A landscape with many peaks, sampled at points; each row gives a point and its height.
From any point a climber steps to the highest of the 2 points nearest to it. It stops when none of these is higher. Distance is the straight distance between rows; heights are no part of it.
(9): [157 110  69 156 102 149 119 205 171 135  95 145 132 113 115 133  84 140
  93 135 154 127 100  85  94 119 114 118 119 100 116 114 132 124 136 106
 146 168 155 142 126  75 163 166  87 123  92  91 124 106 119  90 156 110
 103 162 162]  h=357
(869): [ 90 135  97 200 144 174 119 237 111 141 139 130  98 121 146 164 133 147
 131 122 134 165 178 120 124 135 146 145 146  91 133 135 144  91 122 121
 115 127 169  97 148 133  98  81 122 187 116 136 113 122 127 112 192 100
 125 125 114]  h=238
(581): [155 145 140  97  82 144  99 138 159 172 133 116 121  98 124  85 102 148
 112 130 107 174  81 156 113 116 134 165 105 165 107 135  97 150 166 142
 112 119 157 165 133 141 121 123 126 114 123 145  98 124 121 123  84 150
 173 188 143]  h=215
(738): [144 157 193 109 176 122 175  72  58 130 143 111 162 105 200 111 114 160
 141 157 138 130 107 155 115 132 157  97 120 119 110 146 167 130 155 101
 131 111  90 171 158 152 110 154 159 155 130 176  90 140 129 149 152 146
  95 106 156]  h=569
(606): [179 128  81 130 174 138 124 111  98 146  77 138 117 150 102 131 159 170
 118 104 121 121 126 118  92 143 190 152 132 108 123 153 104 135  78 146
 117 105 146 120  99 129 126 110 160 180 118 139 100 138 151 166 126 110
 124 121 123]  h=188
(676): [126 140 129 127  85 117 106 137  94 170 123 103  92  75 155 156  81  84
 154 102 138 173  76 163 151 129 146 100 156 109 121 148 141  85 190  86
 108 146 178 111 114 158 135 149 107 136 165 107 139 109 119 135  91 131
 158 116 205]  h=255
(427): [ 80 117 124  73 136 114 125  75 187  82  81 139 115 123  85 194 128 109
 149 131 112 147 151  70 148 115 129  86 113 140 137 109 146 142  83 155
 101 120 119 114 124 137 142 108  86 147  66 150 142 167  80 122 167 148
 110 122 136]  h=491
(179): [204 106 102 156 161 128 115 122  78 156 131 193 120 168  96 118  83  76
 116  81 131 140  62 128 139 144 115 152 136 111 113 166 101 126  97  85
 116 130 134 141  46 124 115 147 153  79 184 119 121  88 153 146  92 112
 174 122 128]  h=323
(769): [121  49  93 143 109  95 117 102 142 103  91 146 175 175 113 125 139 112
 112 138  95 113 148  91 128 154 146 171 138 130 111 138 120 145 124 150
 155  84 169 135 108 113 122 158 132 133 147 101 169 163 145  81  45 104
 127  84 105]  h=347
(431): [131 147 144 166 127 117  69 161 164 159 187 137 143 118  79 151  95 110
 179 149 168 146 109  91 160  55 141 121 112 112 116 137  69 119  39 103
 121  93  84 101 100 120  93  89  93  74 120 123 140 133 140 121 165 110
 169 135 107]  h=472
(1100): [139 123 145 132  55 114  59 153 138 171 139 100 114  78 165 116  64 105
 112 105 134 181  83 174 107 119 149 159 110 157 115 155 121 112 225 104
 116 100 188 129 143 143 126 156 122 111 140 122 138 112 103 121  69 152
 186 128 166]  h=237
(787): [ 50 139 125 116 190 110 184  42  93 140 115 163 123 181 139 155 181 112
 118  93  94 137 145 117 153 147  86 105 181 139 131 111 158 143  74 161
 145 112 109 148 123 120 108 110 167 155 177 155 109 126 140 160 106 153
 131 127 115]  h=367
(460): [116  88  99 109 140  95 106 141 160  93 116 172  74 158 102 161  90  83
 129 103 131 130 140 106 170 150  72 133  99 150 103 135 151 135 103  98
 146 162 131 135  68 136 181 141 129 105  88 135 115 120  57  96 142 127
 130 112 150]  h=391
(193): [174 165 142 131 171 171 196 102 142  84 126 129 156 129  86 104 149 124
 121 157  85 150 121 153 134 147 168 115 188  80 145 100 134 110 111 144
 147 145 118 127  84 128  82  83 135 111 157 136 103 139 179 106 159 131
 138 135 126]  h=547
(701): [213  76 131 159 138  81 112 130  93 129 141  99 128 159 147  92 161 180
 145 148 159  51 132 139 147 152  81 155  83 116  93 139 125 145  87 116
 160 139  91 152 117 137 156 190 144 106 133  88 154  99 132 140  71 121
 105 122  88]  h=359
(742): [ 80 102  92 127  91 110 216 137 130 110 128 164 178 135 185 131  87 130
 102 176 161  91 161  94  95 151 103  59 146 117 119  75 154 124 128  94
 147 105 137 138 183 102 138 137 142 155 130 142 148 114  95 150 142 143
 107 131 143]  h=690
(1007): [184 155 192 168 153 126  66 132 127 131 170  89  90  89 138 126 122 139
 186 123 136 173 124 195 163 104 171 139 133 103 136 169 124  83 120 124
 133 139 134  92  98 185  98 114 110 107 135 127 117 117 131  88 147 145
 165  89 117]  h=335
(868): [ 94 130 111 126 116 171 116 172 109 104 104 133 108  97 159 163  95  86
  84  80 102 164 131  96 116 170 152 148  77 155 131 148 173 123 222 128
  92 118 176 132 160 129 147 117 125 171  97 166 119 161  85 144 155 133
 135  93 157]  h=290
(456): [203 140 166 124 127 124 136  94 120  92 140 149 147 139 103  63 159  98
  96 107 133  85  93 214 123 174  90 140 163 143 151 135 136 134 176  80
 154 174  78 122  83 135 156 164 153  68 180 106 141 111 170 108  84 123
  94  94 128]  h=443
(720): [177 137 161 136 130 116  48 162 179 141 171  97 120  99  93 112 121 145
 209 156 133 151 102 148 148  69 184 144 106  99 101 134  60 109  87 133
 117 130 111 102  83 183 105 103  97  82 105 137 101 137 139  91 147 130
 165 139 122]  h=399
(268): [118 137 147 114 122 126 152  83  82 111 102 122  98 135 145 161 139  85
 100  83 140 129 153 126 128 127  86 145 129 141 172 135 151 127 153 125
  86 141 142 142 159 136 104 108 157 145 147 138 156  93 122 195 115 138
 172 111  87]  h=313
(1198): [150 144 117 183 151 151 154 155 103  99 117 132 106 150 136 105 205 182
 132 109 137  66 176 162 131 166 117 126 176  97 169 108 126  90  98 118
 142 147 131  70 128 115 103 109 137 143 167  89 145  92 176 169 149 113
 100 116  53]  h=48
(1193): [131 156 158 161 100 176 185 142 123 111 168 138 169  94 143 110  93  51
  70 128 123 170 110 150 116 125 135 101 172 105 175 123 161  74 198 110
 140 122 139 120 158 107  89  84 132  96 189 114 144 101 154 117 128 139
 163  98 135]  h=456
(531): [169 113 117  67 141 108  84 131 139 178 113  97 175 117 112 117 117 144
 160 175 138  89  58 105 133  33 199 129  69 121  94 142  51 136 139 152
 149 107  75 143 110 118 136 145 137 100 105 105 137 109 153 103 109  99
  75 159 149]  h=450
(19): [111 130 131 112 121 132 158 101 124 133 147 130 126 127 152  97 127 115
  93 116 115 145 111 171  64 185 110 108 134 180  86 128 185 136 179 141
 146 115 112 145 140 122 205 146 161 153 108 133  69 179  86 146 124 156
 102 115 200]  h=185
(150): [ 98  98 105 155  98  91  87 172 125 176 147 107  56 136 124 188 123 125
 147 109 176 123 145 111 148  81  64 126 102 128 132 135 121 116  66 101
 117 159 153 128 128 132 136 127 122 122  96 100 158  64  94 143 157 113
 166 171  92]  h=520
(828): [169 148 125 153 140 138 160  88  90 113 117 165 150 142 114 102 167 100
  77  60 116 101  98 170  88 205 141 101 180 128 160 141 136 103 159  95
 128 131 120  99 107  97 145 138 143 109 204 102 130 122 180 179  98 136
 111  80 133]  h=369
(916): [122  77  85 208  97 147  96 217 167  99 117 125 136 118 108 177 133 109
 132 147 137 127 173  77 139 139 136 140 147  88 146 117 124  95 105 110
 122 114 160  69 126 125 101 108  78 151 114  97 190 153 131 113 144  80
 144  93  95]  h=257
(503): [171 129  80  95 149 142 149 129 126 111  43 129 109 124  79 154 132 167
 142 137 112 129 118 106 121 149 164 121 147  80 129 111 116 131 101 134
 115 171 155 132  92 134 138 135 103 166  99 122 110 146 144 125 152 106
  86 183 157]  h=216
(34): [105 128 162 104 113 116 114 105 108 166 151 117  99 127 186 131 100 100
 113 107 156 140 132 134 128  49  93 135  94 155 156 157 143 109 172 122
 137 121 136 142 171 137  86 115 185 113 141 135 140  30  98 154 141 157
 182 119  84]  h=333
(1131): [ 97 111 150  62 166  72 132  77 136 160 109 108 134 131 118 144 104 166
 161 164 106 178 117 120 157  63 130 125 121 124 103 130 105 147  81 139
 126 134 135 205 133 135 102 131 129 114 110 147 100 124 112  60 115 152
 125 203 147]  h=280
(917): [125 143  99 146 113 162 142 179 146  94 123 131 113 135 106 123 175 142
 158 147 127  47 139  80 133 105 137 119 143  76 170  50 100 105  95 128
 117 160 100  68 107 132 102  82  99 117 130  86 130 100 166 175 184  89
 107 149  62]  h=28
(574): [ 55 154 119 106  95 155 145 143 194 126 134 166 135 133  96 138 107 107
  97 132  96 171 141  62 163 108  87 137 136 155 146  90 126 149 107 155
  96 126 142 167 155 101  74  78  89  98 126 158 124 136 120 122 125 144
 179 178 109]  h=565
(1064): [156 127 132 143 114  98 118 169 101 184 144  99 127 134 109 123 134 190
 169 152 149 129 128 160 151  85  91 159 133  96 115 137  65 143  72 110
 118 170 124 159 132 128  98 138 109 104 137  98 138  90 163  91 108  95
 129 235 100]  h=348
(852): [ 86 124 146  90 105 115 105  98 139 143 146  96 155 101 152 104 142 105
 125 140  87 124  93 134 138 118 193 123 117 162 120 143 158 119 232 167
 169 111 136 127 137 127 160 159 134 129 137 111 127 155 136  81  78 130
  94  62 176]  h=233
(583): [ 82 143  53 117 112 138 136 146 150 163 107 197 115 174 109 112 160 100
  73  47  92  98 127 117 106 156 130 144 157 165 141 125  93 136 137 142
 117 109 152 108 116  91 144  93 162 141 183 133 108 100 151 168  76 132
 151 137 117]  h=65
(449): [110 113 121 100 165 125 167  86 177  75  88 155 127 175  87 109 175 148
 119 137  73 129 176 142 142 142 113 127 177 119 145  96 127 140  89 162
 165 161 119 118  96 113 122 116 129 118 143 128 125 138 148  66 120 133
 103 147 112]  h=452
(529): [137 141 148 158 172 146 108 185  83 102 132  90  77 150 119 142 157 212
 186 133 139 103 174 152 142 133 122 185 100  95 162 135 109 160  72 137
 100 184 130 106 109 167 127 132 116 144  78 135 119 125 137 127 200 102
 114 184  63]  h=337
(1192): [106 104 118  77 165 108 167  61 167 113 100 130 111 185 119 106 214 137
 108 119  74  87 170 152 125 142 109 133 151 144 138 100 140 132  99 193
 165 142 111 127 114 138 131 108 194 145 150 152 117  91 130 140  93 157
 143 115  93]  h=404
(1138): [162  60  93 140 148 121 156 100 112  51  55 181 171 155 108 138  99 101
 115 112 103 117 125  83 126 207 121 121 160 113 140 124 143 140 137 101
 145 144 161 129  82 109 153 185  90 113 145  95 153 176 129  89  98 109
  76 100 139]  h=320
(851): [168 176 187 116 188 148 153 113  78 104 161 112 129 105 183 107 135 197
 176 154 126 111 124 148 152 148 169 128 101  99 121 119 146 134 101 141
 108 130 113 157 134 171  82 112 127 138 120 187  73 136 124 173 194 154
 137 116 102]  h=485
(1037): [154 135 160 159 137 125 123  83 100 108 138 113 114 107 124 137 127  92
 112  87 135 185 124 166 106 194 105 121 131 173 109 173 190 124 144 128
 104 103 116 132 139 140 174 140 126 140 105 125 109 208  94 159 120 148
 137  68 180]  h=214
(854): [ 86  89  51 123 106 112  97 143 146 207 107 164 139 165 118 120 131 114
  83  81  99 112  85 106  72 133 139 147 124 167 105 143  89 140 149 173
 142  77 168 144 126  80 166 136 147 130 156 104 108 124 153 134  44 130
 127 133 159]  h=54
(999): [145 110  92 131 117 164 133 133 157  94  62 126  98 102 100 166  93  88
  78  95  95 171 120  73 109 177 125 131 110 117 146 126 180 108 152 143
  92 142 191 152 121 125 132 123 104 148 103 132 125 143  97 152 133 141
 164 115 162]  h=307
(163): [207  90  83 179 142 135 110 127 147 133 114 127 139 152  79 112 163 164
 127 155 139  85 116  66 110 124 156 141 112 102 127 132 111 126  27 155
 135  84 122 120  96 111 113 114 120 131 121  89 139 133 148 179 116 111
 144 113  81]  h=161
(508): [146 190 176 102 174 153 160 150  88  93 155 112  98 139 129 116 158 169
 187 140 132  91 138 180 167 157 127 171 119 111 157  97 109 152  98 114
  84 178  91 140  93 187 105 100 153 120 121 181  86 113 136 172 203 123
 138 162  83]  h=405
(43): [164 120 149  86 156  97 113  88 102 143 114 145 114 149 127 110 127 114
 136  99 126 110  94 173 150 127 110 138 130 125 131 156 116 125 142  94
 143 156 104 136  89 156 131 157 167  96 169 129 127  75 143 122  86 135
 128 113 137]  h=372
(711): [208  68 124 148 131  99 116  85 105  71  98 134 135 161 119 133 137  98
  88 120 158  87 168 106  94 163 107 147 103 141 163 157 141 142 122 105
 131 108 109 113 132 127 149 148 160 134 104 118 191 128 114 174 114 121
 138  57  79]  h=533
(413): [192 132 173 159  87 129 155 146 103 100 172  96 134 130 126  90 124 107
 116 169 172  98 110 176 133 127  56 151 144 121 139 112 138 144 166  72
 152 193  77 140 120 131 143 162 139  88 134  90 155 109 136 106 117 100
 117 143 117]  h=545
(856): [157  85 112 123 149 100 111 133  95 184 117 101 158 138 124 139 105 142
 171 181 148 129 106 110 144  43 176 148 121  76  96 155  79 113  93 113
 152 110 126 146 102 126  77 142 146 124 144 111 146 100 159  77 110  96
 111 156 124]  h=398
(725): [152  84 100 141  86 105 108 145 199 158 110  84 115 118  93 131 129 149
 135 178 130 161 148 159  73  96 136 145 155  95 111 115 106  86 103 147
 148 121 166 129 131 139 131 120 132 147 108 106 132 118 126  85  96 126
 160 158 142]  h=301
(1103): [ 77 123 105 115 111 144 162 105  75 178 109 106 148 126 141 167  79  83
 116 148 146 140  77  57 131  85 131 127 126 116 131 128 147 139 141 140
 107 108 152 174 137 117 104 134 141 147 149 115 144 118 137 162 107 110
 137 144 174]  h=538
(94): [ 79 132 152 111 183 126 139  72 103 161 151 104 132 146 130 118 161 118
 141 146  83 153  78 109 190  87 126 135 142 142  89 140 171 150 123 187
 167 126  97 179  98 133 121 136 141 110 152 118  82 166 142  83  94 122
  98 109 170]  h=297
(284): [ 91 118 102 129  51 125 183 179 143 153 162 160 159 149 158 105  84 117
  95 162 159  98 149 125  92 127  76 139 125 142 111  92 104 140 143  97
 119 103 130 166 177 108 107 116 168 124 154 141 137  88 116 152  97 128
 178 176 117]  h=638
(561): [ 24 108 100 122 116  98 173 106 130 171 130 167 162 134 198 144  98 126
 108 128 128 139 160 117  79 125 125  49 153 145 115 110 133 123 144 135
 153  66 155 126 198 102 141 139 150 175 159 162 130 114 110 126 112 177
 116 137 155]  h=646
(54): [162  66 127 133 100  87 128  84  96 145 120  99 142 135 156 147  95  91
 111 147 204  89 115 119  88 115  90 123  95 136 133 147 143 124 118 102
 133  90 120 141 150 124 155 172 173 120 126  98 194  95 106 191  94 133
 147  80 136]  h=577
(223): [ 94 174 120 121 129 128 166 103 143 161 145 135 175 115  58 137 122 104
 148 167 115 188  97 127 130 128 157  86 202 126 102 109  92 155  84 131
 115  90  99 117 103 114 130  88 112 137 137 148 113 202 171 125 114 103
 129 177 204]  h=375
(485): [ 63 143 126 123  83 118 116 187 128 176 184 104  53 126 147 137 136 140
 134 121 161 126 155 143 138 103  46 152 113 181 124 114 132 144 138 122
 121 164 133 135 161 138 164 118 137 135  91 128 118  98  86 138 157 117
 147 182 113]  h=483
(949): [ 82 104 101 134 114  99 118 136 149 140 138 106  73 150 107 169 181 129
 160 136 143 104 178 114 123  95  95 136 129 118 142  97 123 100  55 154
 108 122 135 111 134 161 114  80 148 158  99 118 139 101 109 174 145 119
 164 125  69]  h=556
(1119): [ 77 152 122 192 119 137  88 204 127 158 185  83  93 101 138 144 165 172
 197 145 137 141 155 131 139 116 157 130 136 106  97 112 130  97  92 152
 107 118 130  87 144 161 131 108  88 171  95 117  87 185 135 132 171  93
 113 119 138]  h=213
(589): [ 56 128 153  76 190 106 157 109 105 119 116 160 136 171 160 134 119 192
 164 156 116 138 186 133 161  91 116 133 123 129 131 131 112 170 101 136
 135 137 120 152 157 138  93 130 151 141 113 183 114 120 118  63 177 142
  81 162  91]  h=315
(269): [ 98 143 131 112 122 116 149 140 159 135 128 156 132 110 188 108 113 174
 120 114 109 168 191 188  80 166 148  99 144 133 113 123 118 107 144 127
 128  97 178 122 182 141 128 111 148 178 131 199 103 122  96 116 130 190
 152 139 131]  h=587
(1008): [163 104  97 142 134 142  93 151 101 137 107 176 128 153  95 132  59 106
 121  94 105 160  78  96 151 142 128 182 101 122 103 164  93 175 139 107
  99 153 175 155  67 121 110 169 117  87 138 141 127 126 153  94 102 108
 156 176 132]  h=334
(779): [102 140 129 118 120 137 133 177 139 102 147 144  60 146 131 117 122 125
 129 102 129 133 162 190 156 167  65 164 117 155 124 119 153 135 152 106
 129 183 142 127 103 151 166 125 156 120 106 147 106  99  78 108 148 143
 137 143 125]  h=436
(638): [164 206 198 116 137 140  97 104  69 143 135 109 118  64 157 135 118 115
 161  86 141 171  97 199 148 119 168 109 143 128 151 178 124 110 187  83
  94 145 118  93 131 163 107 124 107 133 158 147 128 130 146 146 144 139
 130 105 156]  h=285
(530): [128 168 164 117 171 134 161  80 140 136 143  96 145 114  84 127 160 153
 168 177  87 189 120 157 134 109 170 100 193  94 120 111 120 126  70 173
 128 131 107 134 110 149 100  85 113 144 130 152  81 184 162  98 157 127
 134 168 156]  h=446
(823): [120 126 134 138 161 140 109  92  84 157 166 109 132 135 136 108 150 101
 111 112 118 115  56  98 149 118 148 138 100 166 103 170 187 137 162 168
 161 113  94 151 100 118 158 154 146 115 132  95  95 157 135 134 109 111
  90  49 175]  h=263
(763): [104 116 107 122 159  98  88 181 132 111 124 151 109 152 107 153 140 187
 208 142 143  96 163 109 170 125 136 133 103 116 102 117  80 157  55 115
 128 139 116  96  91 146 150 135  96 142  77 139 116 154 108 100 166  87
  77 157 112]  h=286
(79): [172  93 143 141 102 129 149 113  78 112 128  88 178 119 157 127 103 102
 111 176 173  70 101 100 116 100 130 130 118  96 145 138 148 135 183  91
 153 147 102 141 142 108 130 187 134 116 140  87 190 112 153 131 121  88
  90  91 130]  h=631
(3): [177 156 163 170 135 180 135 164 145  73 160 134 127 107 159  66 151 179
  81 118 122 133 178 187  84 199 129 141 118 155 136 136 163 128 152 135
 127 129 127 113 162 115 142 122 126 137 105 149 104 160 105 119 181 165
 113  99  93]  h=43
(972): [ 64 144  80 136 107 154 131 161 173 112  79 177 113 138 118 118 167 151
  84  67  71 130 182 118 118 187 128 118 165 149 156 107 121 122 151 153
 125 129 181  88 152  83 131 108  95 146 158 119 127 145 147 114 112 138
 111 136 106]  h=77
(218): [130 109  86 151  88 127  81 153 158 144 106 181 168 133 105 132  92 104
  66  70 111 162 111 115  53 171 139 154 136 166 138 162  82 140 160 118
 105  79 171 112 143  80 154 142 101 114 140 129 140 168 154 119  83 125
 139 101 152]  h=42
(876): [154 110 169 127 158  87 146  77  70 135 124  65 123  96 181 163 122 163
 189 178 157 118 124 126 150  91 143  91 121  60 124 134 173  89 101 105
 140 138 132 158 149 172  93 161 121 146 124 131 140 102 120 141 141 137
 112 113 129]  h=652
(308): [165 184 157  99 113 143 102 130 166 144 133 123  89  90 151  70 160 192
 136  98 122 114 124 177 126 131 130 114 114 152 138 130 109 122 131 151
 126 161 131 116 148 138 133 124  94 107 141 128 105  97 131 137 126 169
 128 151 116]  h=250
(1165): [ 94 189 122 116 136 159 134 155  83 165 150 133 102 130 155 102 160 138
 104  98 137 122 135 188  76 155 111 126 142 184 108 145 141 153 184 124
 125 138  86 109 151 102 193 138 161 178 106 132  76 160 113 144 174 117
  56 140 168]  h=154
(89): [103 125 139 125 148 135  85 146 181 104 137 104 122 102 101 160 112 106
 154 158 107 190 143 108 150 104 176 141 118 130 105 133 133 115 129 155
 124 114 135 113 114 151 126  98  97 144  70 159 114 197 103  61 166 120
 130 100 160]  h=447
(767): [120 159 150 159 108 140 121 131 140 139 161 183 157 113 118 159  58  74
 111 116 193 161 118  88 144  81  83  83 128 128 164 144 103 123  76  79
 112  93  99 108 152  83  88  94  99  62 146 118 182  88 135 144 161 136
 170 126 109]  h=546
(553): [200 125 149 140  72 137 131 122 113  51 111 108 123 127 117 131 109 104
  89 116 150  91 156 105 122 180  87 163  88 153 154 114 130 174 150  99
  88 155 121 137 149 134 145 153 104 118  93 139 189 160 108 194 115 120
 176 154  83]  h=487
(166): [154 156 120  90 101 123 154  98 188 121 108 155 154 105  55 124  85  87
 120 136 120 182  95 140 114 148 128  92 169 130 118 111  99 138 115 103
 113 134 128 132  95 124 148 111 108 106 123 149 118 161 133 115  99 138
 157 170 204]  h=322
(792): [ 69 142 122 133  72 137 144 155 143 156 140 167 153 134 122 155  57  83
  81 120 158 172 136  88  99 119  62 137 136 165 147 129 100 159 120  91
  82 102 139 159 176  89 102 101 130 107 133 151 154 126 124 157 124 128
 188 179 135]  h=601
(394): [174 176 193 164 177 161 123 110  51  94 145 112 108  86 146 155 139  77
 122  75 146 170 135 177 133 162 124 121 125 135 152 185 184 109 169 102
  97 126 103 105 148 141 127 112 130 141 132 128 136 157 124 165 179 134
 139  56 123]  h=248
(1191): [177  87 106 153  74 122  78 155 193  97  97 105 126 125  94 132 134 132
 120 146 138 114 185 125  81 104 142 158 121 107 155 130  95 104 131 141
 130 123 148  86 145 126 117 124 108 138  94 100 183 123 136 102 123 110
 153 119  77]  h=276
(991): [151 132 140 147 147 157 153 131 122  59  95 112  98 141 128 107 206 174
  97 107 117 101 208 178  93 183 103 147 143 145 170 119 158 120 142 152
 121 155 123  95 160 115 137 118 143 155 108 117 137 140 135 145 174 133
  94 111  61]  h=70
(72): [108 147 129 120 124 176 182 119  74 111 107 132 160 134 116 137 112  63
  81 119 109 139  94  92 134 105 137 152 157 117 170 129 140 141 204 116
 112 153 123 145 124 100  95 114 139 112 166 115 142 129 177 119 128  92
 112 132 135]  h=503
(53): [102 109  94  61 160  87 139  90 137 145  65 139 145 142 116 148 128 166
 143 152 112 128 105  95 132 105 132 103 120 121  84 110 110 163  97 155
 142 133 118 171 121 110 170 159 112 145  99 129 100 154 113  90 110 123
  62 190 185]  h=249
(1196): [135 137 140  93 136 117 164 109 189 138 146 125 137 127 137  81 155 203
 121 173 114 148 168 188  58 137 127  78 147 129 109  84 100 125  74 157
 144 119 108 129 179 136 147 101 146 157 105 181  83 129 104 128 155 182
 137 183 123]  h=499
(170): [118  97 100 134 158 116  62 131  95 134  83 139  85 142 126 184  87  99
 127  74 124 145 104  71 173 112 132 149  85 128 120 167 135 150 119 111
 119 153 159 120  78 125 146 162 101 126 108 119 147 124 106 106 133 117
 125 121 145]  h=362
(1111): [113 142 112  83 137 147  98 133 149 131 131 119 139 123 119 122 155 149
 157 150 134  50  83  52 163  68 168 111  70 132 119 103 111 158 126 164
 142 140  67 113 113 118 154 136  93 116 102 106 120 128 137 143 149  92
  54 123 134]  h=517
(1049): [109 202 147  98 131 150 105 107  80 159 105 113  60 104 154 137 164 152
 126  45 134 120 130 143 145 122 100 129 113 172 165 149 135 142 160 142
  87 171 126 113 162 125 137 124 108 143 142 129 126 102 135 193 148 139
 122 148 106]  h=291
(1029): [142  99 164  79 129  86 155  95 121  98 146 131 165 131 170 125  72 139
 146 183 161  89 131  97 149  99 112 112  59 136 103 115 126 163 131  89
 135 116  89 175 156 138 117 158 146 104  95 169 146 107  80 136 145 147
 125 134 106]  h=412
(891): [214  97 133 166  90  89  74 111 109 148 134  93 135 125 138  97 124 161
 129 112 146 105 106 134 128 169 111 160  84 155  83 153 101 158 117 126
 116  86 137 165 136 131 155 194 111  97 138  98 161 150 132 165  24 141
 163 134 117]  h=414
(124): [ 79 146 145 134 124 115  88 171 133 116 192 117 121 122 142 124 166 136
 213 149 150  89 166 133 156 108 144 118 108 137 104 104 101 121 128 132
 122 118  69  51 131 168 163 122 106 130  86 131 119 178 127 122 178  92
  81  84 123]  h=244
(281): [113 151 159  99 156 122 129  59 137 153 153 128 157 126 157 108 146  94
 102 121 139 115 119 141 105  83 153  92 125 151 162 151 134 109 148 151
 165  84  84 111 150 123 113 101 193 127 157 153 136  75 139 172 126 162
 143  66 112]  h=366
(866): [ 74  94 114 110 122 123  98  80 169 109  97  96 112 136 108 176 193 130
 152 145 124  99 152  70 128  62 123 108 102 133 161  97 150 120  76 197
 110 110 119  94 137 151 120 113  99 153  76 111 158 135 108 146 147 135
 101  97  80]  h=524
(10): [122 111 133  95 191  93 156 115 117 117 140 173 149 161 176 104 131 182
 151 152 145  80 152 138 148 134 110  81 105 124 100 124 134 142 108 103
 183 131  85 132 137 130 146 159 161 121 117 160 107  96 104 101 162 142
  57 115 117]  h=360
(610): [122  81 134 138 133 127 129 127 131 103 136 146 166 153 159 105 123 115
 108 143  96 108 157 118 144 100 167 154 124 111 152 151 133 112 166 133
 167 118 151 127 132 116  75 130 156 116 166 123 149  92 146  59 108 129
 130  72  73]  h=373
(857): [118 134 161 139  82 156 154 127 178 121 192 105 153 125  99  95 105 107
 111 189 140 138 110  85 136  94  86 154  97 142 139  93 139 142  97 167
 123 109 110 187 154 116  84  91 124  80 112 130 127 125 115 165 120 136
 207 157  92]  h=516
(468): [ 47 147 149  80  88  99 145 126 133 163 163 106 130 108 165 112 125 109
 165 162 110 141 118 181 150 111 118 116 162 164  90 110 134 129 220 126
 157 125 121 128 147 147 159 140 140 139 142 140 109 154 110  79  81 132
 106 136 198]  h=212
(403): [141 140 158  89 159 112 131  88 141 179 159 123 181 128 141  79 119 177
 118 170 143 148 106 155  75  88 172 107 108 162  89 135  73 155  85 154
 139  50  74 146 171 120 134 103 174 135 116 184  95 143 124 149 116 163
 136 168 143]  h=403
(1206): [123 143 117 132 140 175 137 175 131  61  76 160 133 131 110 114 181 130
  78  61  75 127 185 182 101 238 173 148 149 145 183 134 134 107 206 131
 104 141 182  74 132 110 142  99 137 153 148 130 139 154 143 108 146 144
 100  97  97]  h=93
(207): [ 67 138 104 105  98 168 126 134 109 152 136  88 114 130 125 163 140  83
 134 146 127  75  76  30 180  53 154 147  92 122 146 103 143 140 154 176
 112 130 114 141 108 134  99 108 127 138 132 104 148 107 138 178 129  79
 124 123 126]  h=567
(653): [167 125 148 148 162 115 121 126 126  97 114 111 131  92 157 139 122 202
 214 160 141 101 132 106 174 133 166  77 110  62 114 117 147 108  97 110
 144 156 139 123 119 150 116 174  52 130 120 106 131 128 116 100 159 137
  77 121 130]  h=574
(1053): [192 117 158 134  91 121  69  96  86  87  97 113 131 120 158 120 111 138
  97  71 117  97 130 106 134 174 136 167  61 156 153 161 120 169 179 129
  93 134 166 141 160 125 127 195  90 117 135 132 183 140 126 170  67 145
 164 118  76]  h=454
(643): [104  69  77 155  93 112 135 126 190 136  96 128 130 140 108 152 116 104
  94 132  98 162 144 101 103 158 122 131 157 112 113 115 154  99 109 153
 136  93 194 143 129 124 124 126 130 148 131 120 140 140 117 120  62 147
 180 110 152]  h=326
(459): [145 112 108 130 115 122 153 112 155  93 106 169 171 114  92 153  72  45
 128 128 134 152  96 106 140 159 137  78 172 104 127 129 134 110 131  83
 133 128 130 102  84 112 155 143  90  99 152 105 162 159 131  92 108 114
 119  90 207]  h=289
(334): [166 143 123 171  91 130 107 206 147 145 156 101 103  98  99 129 117 161
 166 150 170 123 117 161 131 114  98 116 149  87 114 105 109 112 109  81
 125 201 128 114 115 131 155 146  68 110 109  84 131 105 131  86 157  99
 115 194 146]  h=304
(578): [125 157  98 152 104 175 103 204 161 138 143 128 149  75 116 137  90 134
 118 149 134 175 102 105 116 133 163 122 128 123  98 126 132 131 162 122
 123 123 141 124 124 103 151 134  85 144  80 132 103 181 130  97 166  97
 102 138 199]  h=400
(435): [130 185  92 125 150 191 144 174 123  98 105 153 105 135 107  94 189 131
  87  64  96 102 133 189  92 225 152 137 147 157 130 130 148 122 181 129
 108 150 122  86  88  97 171 112 155 164 131 123  81 156 132 149 185 127
  67 128 153]  h=119
(486): [ 39 158 146 135 187 120 176  93  85 157 179 127 114 162 162 129 187 116
 161 139  94 119 126 143 208 133 110 121 176 123 103 107 187 114 104 162
 173 125  94 154 113 153 106 122 174 143 180 130  83 126 145 117 114 127
 118 109 142]  h=332
(660): [129 126 153 161 157 138 172 100 123  95 149 153 146 129 160 123 154  81
  81 104 110 132 163 167 126 143 128  98 163 114 174 132 169  66 156 127
 175 109 135  99 151 117  92  96 165 118 189 123 149  73 146 118 137 161
 149  48  74]  h=410
(366): [120 114 159 124  94 109 125 124 186 143 178  98 170 104 120 108  83 127
 151 194 159 129  82  93 154  81 118 110  88 141  91 101 136 137 111 144
 148  98 103 172 148 114 127 138 108  77 111 111 131 129  96 128 105 152
 150 140 158]  h=462

Where does a climber stop that starts at each point below?
(581) | (207)
(701) | (79)
(1119) | (876)
(53) | (742)
(1008) | (949)
(1138) | (207)
(468) | (193)
(1007) | (742)
